Points, in no order, along strands that fork, close into loops and pass close to each other.
In the rows, 128 means zero.
Points whose rows are less than 102 apart are linked; no others are. Some points are linked to none.
j402: [105 118 106 186 182  93 139 124  81 123 123 145  94  91 165 168 137 148
 142 159]
j777: [ 90 138 139 141 152 116 139 195 108 128 141 147 101 128 113 116 110  93
  91 132]
j491: [ 95 188  81 146 101 144 163  94 194 140 128  85 141 146 197 127 105 101
 140 180]
j374: [ 93 107 107 120 114 211 133  99 171 183  78 117 139 174 108  98 146 127
 131 177]
j319: [ 93 119 107 164 189 144 118 145  79 139 164  83 102 107 161 181 113  94
 146 152]
j13: [ 96 100 104 119 125 126 154 140 142 194 142 152  80 156  88 122 172 157
 151 109]
j804: [112 187 155 116 143  98 127 137  99 114 153  93 145 109 151 121 107  76
 127 113]
j388: [123  85 126 146 192 155  88 146  99 119 154  71 120 117 136 172 106 117
 149 123]
j26: [116 156 170 104 117 131  90 156 116  84 156  87 153  94 143 132 108  72
 143 124]
j857: [ 94 133 157 111 145 127 137 184 111 130 129 141 106 161  93  99 115 125
  89  93]
j673: [187 138 137 102 135 111 169 107  90 119 139 106 147 128  90 130 118  64
 115  71]
j778: [112 136  81 166 107  93 155 149 142 140  98 203  84 125 149  90 127 173
 116 168]
j986: [108  83 128  99 146 124 126 157  97 176 145 138  88 140  80 122 157 170
 150  63]
j736: [135 141 108 117 173  83 167 147 107 153 106 157  89 132  78 135 146 102
  68  89]
j354: [104 140  92  90 112 188 158  83 168 179  73  91 156 160 119 111 161 118
 143 152]
j901: [ 96 107  61 157  86 127 155 159 156 166 166 190  83 154 142 117 126 131
 140 147]
j253: [133 156 167 116  61 115 124 135 125  76 133 153 165 114 136  95 113  96
 125 162]
j456: [148 123 118 161  91 110 144  99 135 120  86 167 141 105 160 104 120 142
 162 194]
j690: [147 131 140 134 205  87  81 131  77 106 116 140 120  76 140 149 146 172
 121 104]
j169: [128 216 154 110 110  81 145 117 131 108 138 110 148 115 156 106 118  91
 114 121]
j644: [204  65 109 143 113 131 109 133 149  84 159 103 112 146 111 171 102 116
 161 121]
j7: [127 178 128 118 156 115 136  57 129 155 136  79 150 136 147 142 139 135
 130  98]
j306: [128  80 118  91 143 134  96 200 106 149 151 100 106 118  80 126 125 161
 137  58]
j285: [ 87 120 108 162 168 109 149 180 123 153 144 157  73 135 133 137 131 115
 101 136]
j39: [177 122 102 124 119 103 193  87 118 137  96 163 129 129  88 125 151 116
  95 103]
j507: [138 109 144 126  48 145 146 143 154  87 133 154 129 178 109  90  96 136
 135 146]
j289: [160 124 182  97  95 119  61 156 130  83 128 125 167  72 143 152 139 126
 112 122]
j362: [150 137 112 140 128  74 129 214 111  73 143 158  94 102 133 116  85  95
 116 132]
j687: [134 147 147 124 133  93  75 123 118 117 161 105 143 101 204 189 142 139
 170 143]
j358: [168 145 121 110  89 111 166  50 134 149  80 123 168 122 121 102 148 141
 139 117]
j623: [182 132 145 102 107 101 128  54 106 122 120 125 177 117 126 130 152 140
 150 105]
j576: [153 138 156 107  73 135 103  62 152 135 133 111 172 144 172 137 117 141
 188 158]
j610: [ 88 122 157 156 142 127 101 142 123 112 115 157 134 116 152 108 132 197
 138 173]
j436: [134 203 156 108  87  92 123  92 153 135 100 114 175 125 155  93 128 133
 131 137]
j706: [157 128 128 119 186  90 144 137  84 143 116 140 106 122  92 131 134 136
  97  68]
j136: [ 91  91 115 142 105 187 135 119 173 179 101 141 113 189 106 111 121 168
 160 170]
j982: [151 167 137  94 101 101 178  88 109 120  92 153 156 116  79  95 143  99
  82  97]
j695: [ 97 171 127 120 155 101 155 132  96 147  87 153 117 113  95 111 155 129
  71 123]
j440: [109 136  85 140 142 139 163  77 125 173  96  97 142 118 136 146 161 138
 137 150]
j258: [135 137 109 171 154  80 140 182  89  87 133 171  87  87 159 132 108 104
 113 152]
j669: [110 104 176 137 132 160  52 176 162  81 142 109 135  96 145 142 118 176
 126 134]
j312: [ 92 141 179 117 113 166  99 166 109  80 146 104 151 121 135 109 106  94
 120 144]
j589: [ 55 129 157 120 154 161 122 151 161 182 145 123 100 183  79 106 155 130
 105 129]
j226: [168  98 104 144 170  91 147 129  97 134 128 130  88 149 111 162 136 165
 138  76]
j236: [168  93 131 155  70 137 124 104 149  98 115 167 147 134 156 121 118 145
 172 198]
j297: [156 157 161 104 158 100  73 119 137 128 160  91 159 106 199 183 134 142
 136  98]
j212: [130  99 128 142 128 150 117  75 112 118 158  97 130 120 159 185 120 129
 192 157]
j86: [144  93 123 113 176 136  68 191 144 129 157  66 122 114  99 141 104 170
 123  66]
j664: [137 142 183  97 102 117  79 124 115 100 115 145 176  93 148 118 148 151
 123 125]
j956: [ 50 127 135 134 158 186 126 127 140 170 134 115 114 164 106 133 138 103
 114 154]
j413: [167  98 145 135  45 137 100 141 168  66 138 149 134 153 136 122 111 144
 158 170]
j740: [101 127  71 166  82 126 166 159 163 139 121 211  99 144 146  93 124 132
 110 161]
j641: [ 80  99  97 128 107 156 146 128 165 206 115 154  90 164 110 108 156 182
 158 154]
j511: [142  94 153 109 182 166 109 122 113 144 132 115 133 153  95 128 131 164
 103  60]
j499: [178 138 115 138 114  74 173 134 110 100 111 181 101 123 109 110 124 122
  94  96]
j903: [166  89 128 153 106 155 109 134 133  79 163 104 123 128 137 165  94  76
 159 157]
j978: [123  96 129 127 116 174 147 102 136 146 150 128 122 185  87 140 114  92
 122 130]
j101: [158  97  93 135 170 108 158 161 101 149 163 120 102 147 101 150  93  69
 112  94]
j349: [136 172 172 101 155 123  98  81 136 138 163  87 167 119 168 149 127 145
 141  89]
j478: [184 131 131 122 109  93 169 132  99  88 144 137 131 114 103 115  94  38
 108  99]
j426: [156  90  99 174 118 133 153 145 116  90 170 139 106 129 148 149  88  70
 151 152]
j385: [138  92 146 130 185 158  78 154 118 116 138  91 121 123 124 148 122 161
 121  93]
j938: [137 110 162 138 128 141  96 115 127 109 119 148 153 124 140 121 135 179
 128 151]
j59: [184 126 147 115 177  81  62 155 116  90 123 134 130  66 123 142 138 158
 105  87]
j693: [146 162 133 103  75 146 153  78 155 143  43 123 160 117 128  66 152 134
 147 141]
j818: [184  74 113 134 148 135 135 143 115 115 162  94 109 163  94 164  93 100
 146 102]
j392: [128  99 147 137 120 158  54 200 162  87 145  86 119 121 116 141  87 138
 139 126]
j123: [113 127 146 149 130  97  88 183 123  82 119 157 103 109 148 114 127 199
 136 141]
j417: [126 172 149  96 123 108 141 114 110 130  68 155 160 121  87  78 150 137
  68 103]
j713: [ 85 164  90 161 102 133 160 104 140 124 159 121 131 113 185 136 102  87
 145 179]
j155: [116  97 122 130  92 108 137 175 117  98 141 154  95 131 136 122 124 187
 157 132]
j503: [127 145  91 105 120 123 182 132 148 141 125 159 137 143  86 103 159  63
  65 118]
j275: [136  94 106 166  94 123 137 168 132  86 157 153  90 141 156 138 103 138
 158 154]
j195: [144  79 102 164 170 115 148 103 115 171 129 139  89 164 116 170 149 169
 145 108]
j400: [120 124 156 128 113 141  84 210 129  72 144 108 117 129 112 114  92 118
 119 127]
j54: [204 107 164 110 142 100  54 153 134  91 131 114 156  67 120 159 126 130
 104  86]
j994: [174  92 151 123  98 157  52 161 166  91 141  79 148 125  98 146  89 108
 130 112]
j975: [107 133 105 125 120 122 173 156 162 156 148 169  99 161  95 107 143  89
  81 120]
j619: [154 118  91 140 155 128 181 111 115 160 146 131 107 138 100 153 137  47
  91  99]
j605: [ 76 106 112 166 157 157 145 133 130 163 136 142 101 148 131 151 133 122
 126 169]
j630: [115  94 173 130 149 179  59 128 151 103 135 121 149  94 152 149 139 197
 140 147]
j218: [ 64 156 169  98 126 204 111 101 121 139 136  83 165 145 124 110 113 116
 120 126]
j803: [110 178  93  95  75 142 189 117 146 132 119 128 165 138 112  89 132  63
  88 133]
j830: [ 65 192 105 117 103 169 165 108 166 140 122  86 149 151 150 115 122  90
 129 167]
j682: [182 123 138 131 105  93 138 166 115  62 153 150 129 113 121 117 100  72
 116 132]
j361: [133 144 117 127 116 139 141 113 142 151  25 153 133 121 122  69 154 160
 119 150]
j209: [135 173 182  82  92 112  83  94 140 139 109 133 189 106 183 111 136 171
 143 135]
j483: [108 120  88 118 174 134 183  98 123 176 125 116 121 140  97 161 182  86
 100 114]
j577: [ 98  83  91 168 175 152 147  89 141 191 121 139 101 163 118 166 157 156
 139 157]
j672: [ 66 116 173 104 149 167 106 169 125 149 142 122 114 169  88 105 130 157
 113  94]
j708: [184 143 146 105 129  79 148  81  93 112 137 124 152 103 120 132 141 103
 131  87]
j602: [133 163 149 127 103  98  82  97 148 121 137 115 166 128 209 163 131 147
 177 169]
j617: [ 89 133 192  93 127 193  87 131 120  99 145 108 173 121 126 113 114 128
 110 128]
j861: [127 131 113 160 200  88 121 128  78 126 116 162  91  95 139 148 144 173
 129 126]
j473: [ 95 149  86 104 157 169 159  86 144 192  66  82 138 144 140 126 183 138
 142 149]
j383: [150 115 173  90 150 159 123  78 108 132 129 111 171 140  80 120 138 131
  98  61]
j947: [119 159  93 142 150  95 143  66 117 160  88 109 132  95 164 136 157 165
 155 145]
j165: [198  76 132 128 136 125  93 110 140 101 138 120 116 128 118 156 142 189
 153  74]
j206: [116 142 123 141 103 104 144 141 138 134  65 183 118 133 126  67 119 182
 114 158]
j862: [ 42 146 132 164 175 156 126 148  83 149 140  93 111 105 162 161 120 105
 137 156]
j9: [113 114  55 140 103 113 160 156 160 168 179 188  83 143 109 106 144  99
 121 109]
j341: [133 167  99 152 109  93 153  95 123 137  90 151 126  78 165 117 135 144
 139 168]
j926: [129 146 123 107  77 161 136  56 155 139 130  95 161 155 139 122 102 120
 164 147]
j15: [121 158 103 119  84 157 178  79 147 137 126 106 152 138 127 113 121  86
 131 143]

A tip is a point with one link. Name the tips that can be reached along the links from each point below, in the order of the rows.
j101 => j402, j994, j218, j483
j986 => j507, j383, j862
j901 => j7, j258, j713
j777 => j499

A piece is all that can be reached along the links. How many separate loops has the piece of each point below (a circle has one, a figure eight two, a Y none), and how many tips (points with one link)?
j602 => loops 0, tips 3
j402 => loops 1, tips 4
j39 => loops 1, tips 1
j236 => loops 0, tips 3
